Points on a hilly landscape, in no order, each with its height.
From any point a ball rolls to the lowest of the 2 points nearest to it. It stops when none of these is lower. Distance is the straight distance between rows; heights are no part of it.
lanif h=484: [186 135 103 198 143 156 162 113 157  85  59 103 143  90 125  81 111 144
 163 104 156]
zod h=581: [ 97 101 170  96 131 152 123 164 145  86 198 125 135 168 135 134 171 179
 135 136  77]
Perap h=34: [108 146 136  87  76 139 131 173 139  70 163 136 145 134 128 103 160 126
  91 176  73]
zon h=436: [186 110 178 164 111 178 109 157 163 118  96 119 103 110 130  78 100 137
 146 109 127]
sos h=503: [150 114 145 189 150 123 147 135  96 152  37  89 116 122 107  72 133 109
 197 103 155]
zini h=355: [ 62 149 127  92 158 100 131  80 137 147 170 137 125 178 112 179 132  98
 133 127 109]
fel h=551: [139 120 190 106 111 196  96 128 155 122 184 137 108 101 172 115 141 146
 196  87 129]
tidu h=499: [160 112 138 123 107 148 101 120 176 180 100 145  87  81 178 135 108  87
 140  58 199]
Vokan h=406: [116 129  95  93 101  92 130 112 121 177 145 137 110 112 194  98 150  84
 149  64 161]
gura h=348: [ 71  92 155 152 129 101 164 120 146 200  90 100 112  78 156 129 147 140
 142 114 212]
Tad h=395: [135 138 144 117 111 137 143 130 139 138 205 127 135 132 166 140 137 115
 162 130 149]
nenol h=320: [137 151  88 150 129 101 140 125 106 102  96  99 124 116 120 106 133 139
 115 138 140]
nopad h=384: [116 139 150 119 133 106 102 133  91  85 134  98 140 185  94 139 165 125
 159 108  57]
luku h=495: [175 112 125 185 158 136 161 127 131 125  43 112 149 109 106  70 104 103
 170  89 155]
Gurom h=346: [169 132 115 153 133  99 121 127  91  91 111 104 138 141 118 113 142 131
 151 109 102]
kib h=591: [113 163  53 127 157 146 137 164 122 125 100 143 112  84 105  87 102 167
  97 183 129]
savuk h=505: [119 128 177 125 159 181  96 123 123 143 176 141 110 106 152 146 121 155
 188  98 146]
kizog h=589: [ 83 133 153 130 148  77 123 119 111  83 137 154 179 148  80 124 132 119
  88 152  83]
Bemo h=85: [153  99 182 163 174  89 127 127 106 137 142 141 188 148 144 117 151  84
 154 108 158]
kub h=390: [ 88 105 131 149 182  90 176 130 117 176 113 116 126  94 140 139 148 142
 115 144 193]
puze h=177: [119 119 179 153 156 103 142  93 105 146 158 134 140 122 156 134 141  94
 159  81 174]
vek h=235: [137 129  48 141 127  77 175 139 132 128  72 147 126  98 112  66 119 115
  72 128 129]
lon h=413: [ 81 104 126 110 172 125 155 103 134 171 183 157 121 121 156 153 137 133
 165 106 158]
duv h=552: [116 161 140 151 134  77 134 149  88  69 159 111 149 119 123  82 147 118
 115 138 102]
Velik h=204: [ 91 136  90 133 115  75 167 104 103 145  84 134  91  92  96  83 122  96
  59 134 118]
fomi h=391: [ 90 132 131 142 104 108 143  78 140 119 130 148 144 134  73 141  89  92
  33 162 108]
fumot h=340: [178 138  75  83  90 140 128 152 160 122 126 168 168 140 130 133 124 121
  76 184 127]
zuko h=570: [134 125 121 138 155 159 135 171 115 129 130  71 116 149 102  86 104 165
 159 164 104]
Lok h=372: [ 93 135  79  81 141 140 134 142 133 193 151 157 106 105 166 152 130 133
 111 163 163]
Gukal h=261: [ 82 183  97  78  90 141 104  87 143 131 159 134 106 140 133 193 129 127
 116 164 146]
muzur h=365: [132 134 123 128 162 100 113 129  78  88 104 143 148 173  87 101 140 113
 165 117  67]
palak h=422: [ 98 151 164  97  94 110 101 124 122  59 158  97 123 163 110 150 181 146
 122 122  66]
tiv h=465: [197 120 129 183 112 185 139 143 140  80 101 103 131 111 130  77 122 163
 172 116 130]
bub h=146: [145  91 136 110  98 140 141 169 153  81 164 140 161 138 138 110 146 147
  98 172  84]
Kirem h=527: [145 110 174 176 200 152 129 149  94 148  90 107 114 135  90 120 113 156
 177 155 150]
punuv h=363: [134 142  90  94 111  93 108 111 101 129 146 131 120 133 163 143 134 107
 102 114 124]
neses h=295: [125  99  70 122  81 106 164 162 140 198  82 115 118 111 160  67 122 109
 119 122 180]
gobe h=288: [114 180  98  86  73 115 101 140 109 123 150 117 122 142 147 119 127  99
 106 150 111]
Lesom h=524: [145 118 164 151 117 103 159 164 117  90 173 101 151 135 137  84 138 115
 139 127 112]
beguz h=217: [160  71 153 120 132 164 136 166 170 113 180 154 166 156 137 144 122 175
 117 147  98]
tem h=541: [ 69 136 147  81 117 144 119 132 154  97 205 128 131 145 127 168 171 166
 149 145 110]
Bura h=393: [159 141  91 100  75 119 123 126 145  91 141 155 159 157 123 177 141 130
  78 163 100]
fivib h=317: [ 39 175 110  90 121 121 115  73 140 154 167 129  81 152 108 161 131 108
 120 137 127]
gad h=438: [ 89 149 130 128 103  92 140 101 132  99 164 145 140 118 127 130 107 100
  48 175 129]
Gufab h=297: [171 152  47 108 110 131 148 158 144 128 104 150 155 108 138  98  98 124
  83 168 134]
Nere h=464: [134 110 140 154 179 122 121 106 102 112  97 144 164 111 135 185 138 154
 137 125 168]
riz h=262: [117 193 116  74  52 158 103  79 128 133 127 147 132 138 102 165 123  97
  64 201 116]
Kopof h=475: [221  84 178 161 114 165 129 162 192 162 113 159 124 122 133 118  75 107
 121 119 146]
dopal h=476: [151  90 165 142 123 136 143 150 141  44 128 114 148 171  99 118 203 154
 142 153  68]
sud h=410: [208 107 178 153 144 192 111 138 144 125  87 127 114 149  97  94 107 166
 184 107  98]
diga h=307: [172  64 167 146 183 178 143 132 155 144 127 149 157 150 103 141 103 163
 149 154 102]
vageb h=349: [115 108 100 100  95 131 140 159 133 201 123 125 114 103 174  93 124  88
 151  90 179]
nisin h=385: [ 93 122 135 117 179 109 122  99 127 138 165 154 142 156 127 172 147 117
 162 104 127]
lig h=538: [108 131 107  90 143 163 118 164 146 146 142 117 134 177  89 177 107 177
 119 146  77]
biz h=605: [118 104 156 122 146 146 100 167 115  93 166 140 153 128 133 122 143 170
 142 119  74]
Levir h=626: [134 115 119 100 138 146 114 165 112 144 178 162 137 120 166 114 117 152
 151 101 101]
Nad h=358: [ 67 149 132 128  94 154 121 102 114 129 117 140 129 127  78 147  96  93
  64 176  86]
fonap h=305: [ 99  79 157 174 123 115 132 134 149 182  63 116 114  79 151 106 119 110
 137  88 201]
valu h=497: [157 126 136 117 109 149 114  89 173 167 155 159  88 105 165 130 107  87
 182  76 184]
divi h=324: [113 114  98  87 150 160 148 163 151 182 180 173 144 133 160 155 115 151
 121 153 154]
Puf h=494: [181 124 159 121  70 160 138 127 177 136 186 135 137 115 179 117 131  97
 159 116 156]
Garaf h=556: [119 169 116 144  90 115 127 102 129  71 115 107 119 148  64 129 124 114
  85 170  68]
Fup h=414: [ 96 112 142 134 192  70 146 117  71 171  85 126 131 126 110 139 161 118
 128 135 160]
fivi h=455: [112 131 152 129 111 139 121 146 146  51 132  85 124 175  91 158 185 158
 117 156  72]
supo h=411: [ 80 125  85  88 147 104 160  91 126 182 147 141  80 103 161 143 145 138
 135 124 169]
neni h=154: [169 103 204 145 151 123 118 130 115  97 131 143 184 141 117 133 159 129
 168 116 128]
kegu h=515: [147 129 144 165 169 128 147 124  86 156  75  88  96 125 111 129 132 132
 162 114 164]
zotok h=456: [137 109 128 102 137 128 137 100 138 185 149 152  96 108 175 127 114  90
 173  49 144]
Poz h=574: [ 85 151 159 136 105  87 118 109 125  89 143 119 153 167  55 138 142  92
  87 161  62]
gazu h=448: [138 103 137 118 147  87 142 112  96 196  82 127  89 122 156 138 156 113
 150  55 150]
sivu h=371: [174 127 140 152 131 139 113 148  93 122 101  91 111 128 135  94 117 126
 190  90 114]
zoge h=437: [155 118 127 162 150 152  97 125 119  97 114 134 147  91 163 168 131 180
 119 116 158]
kabo h=498: [107 144 121 118 158 111 105 103  97 102 106 115 124 140 111 189 126 148
 117 125 108]
tob h=522: [204 108 181 149 102 138 122 140 184 141 158 143 135 130 157 135 116  90
 131  91 135]
vaba h=327: [184  85 168 174 179 164 127 141 156 125  96 143 147 113 111 122  99 160
 140 132 157]
Dib h=354: [174 102 150 194 143 144 141 130 141 109 120 106 164 112 123 133 115 152
 127 157 160]
vagu h=506: [122 155 143 134 113  68 147  96 123 117 187 107 152 156 149 136 130  96
  82 160 136]
raz h=496: [166 119 152 135  95 108 145 143 139  75 156  84 144 161 114  94 181 133
 138 134  66]
fiv h=607: [ 67 130  93 112 148 121  99 125 108 137  78 141 116 131  68 141 100 116
  75 133  68]
Rem h=502: [149 109 157 151 138 155 119 153 140 167 131 127 106 114 161 118  98 122
 152  95 165]
vaf h=396: [171 122 111 163 112 130 134 131 139  78 124 121 161  91 146 151 124 158
 112 148 175]
gavom h=277: [182 147  87 152 103 108 126 109 106 119  93 109 116 120 150 160 112 128
 121 113 152]
pureg h=462: [118 131 134 125 142 171 127 126 122 174 144 116 103 121 178 152 113 145
 165 115 171]
Naf h=459: [163 152 112 128  95 121 109 100 145  84 161 144 149 135 157 198 143 146
  93 121 126]
Zuziz h=482: [125 118 140 136 178 127  96 132 107  82 103 148 164 138  96 178 143 165
 118 139 116]
Gos h=161: [105 210 111  68  82 147 103  90 124 125 160 135 126 116 143 157 146 113
  83 207 155]
revi h=602: [ 71 150 128 126 178 114 105 129  93 108  82 141 138 146  42 127 120 123
 118 146  77]
gubu h=539: [145 153  91 135  99 144 125 138 137  51 112 111 130 134  95 142 128 155
 117 149  64]
resu h=600: [107 142  61 131 158 118 116 139 120 117  74 151 100  98  81 119 101 147
  77 139  98]
Bog h=147: [ 83 164  95 101 106  84 127 125  92 153 114 123  95 119 114 111 111 101
  59 136 122]
merug h=268: [113 100 118 184 104 134 122 145 132 135  62 102 135  79 145  75 116 116
 143  78 186]
Feb h=468: [159  94 131 131 120 127 133 128 141 201  62 127  81  92 160 142 123 113
 157  71 160]
zisi h=518: [129 153  90 117 115 140 109 148 117 113 123 109 126 161 101 171 118 152
 128 141  98]
kupa h=504: [172  86 178 144 124 152 120 146 185 190 118 131  93 130 141 104  57  91
 135 108 154]
dega h=321: [ 69 163 113  93  67 165 104  75 100 152 126 140 105 116 114 145  96 100
  56 185 118]
vinip h=394: [168  98 178 142 166 163  85 147 106 142  82 124 121 154 124  98 107 144
 188  89 105]
Pade h=260: [153 131  37 129 107 117 168 160 135 158  67 130 131  98 139  71 118 110
  99 138 167]
kepu h=479: [ 98 156 152 117 116 149 136 100 131 116 207 105 120 141 150 159 163 157
 171 141 148]
sim h=575: [ 70 149 132 155 139  64 125 116  84  99 139 109 132 106 142  93 148 107
  99 130 145]
seker h=582: [115 148  79 145 156 150 171 157 125 129 105 108 109 129  97  67 106 161
 138 173 131]
mufi h=282: [131 131 182 134 128 129 130  68 147 139 197 138 130 122 155 145 147  95
 187 104 164]
pum h=178: [ 92 178 124  91  96 129 107 165 107 101 172 127 112 136 117  90 134 125
 107 142  68]
godu h=557: [109 122 120 110 172 178 123 171 122 153 141 105 104 146 114 130 104 196
 138 157 106]
nubi h=407: [102 156  81  93 115  79 107  65 130 128 136 148 113 156 137 168 132  96
 104  90 103]
gaseb h=218: [163 126  92 163  89 124 135 126 123 128  76 103 126  95 166 109 115 119
 126  91 190]
lut h=441: [115 147  82  58 104 118  79  91 154 110 140 159 135 159 123 166 124 116
 106  79  78]
Simuz h=269: [118  89 141 112 159 160 147 159 156 150 175 151 150 141 120 167 120 163
 126 163 119]
Vasad h=429: [ 95 115 117 112 150  52 150  94  89 183  93 127 100 140 122 134 147 115
 137  99 144]

Where does a ball stop that starts at each point below?
supo => Perap
valu => Bog
duv => gaseb
Bura => Bog
sos => gaseb
tidu => gaseb

Call two points neighbours if one is among the 2 nearest of the other. Go from one point of each pair to the other, from neighbour to neighbour, staying as low as possible. Name the highest point that can't be avoided.
Kopof / pureg => kupa
pureg / Tad => tob
Gos / Perap => lon
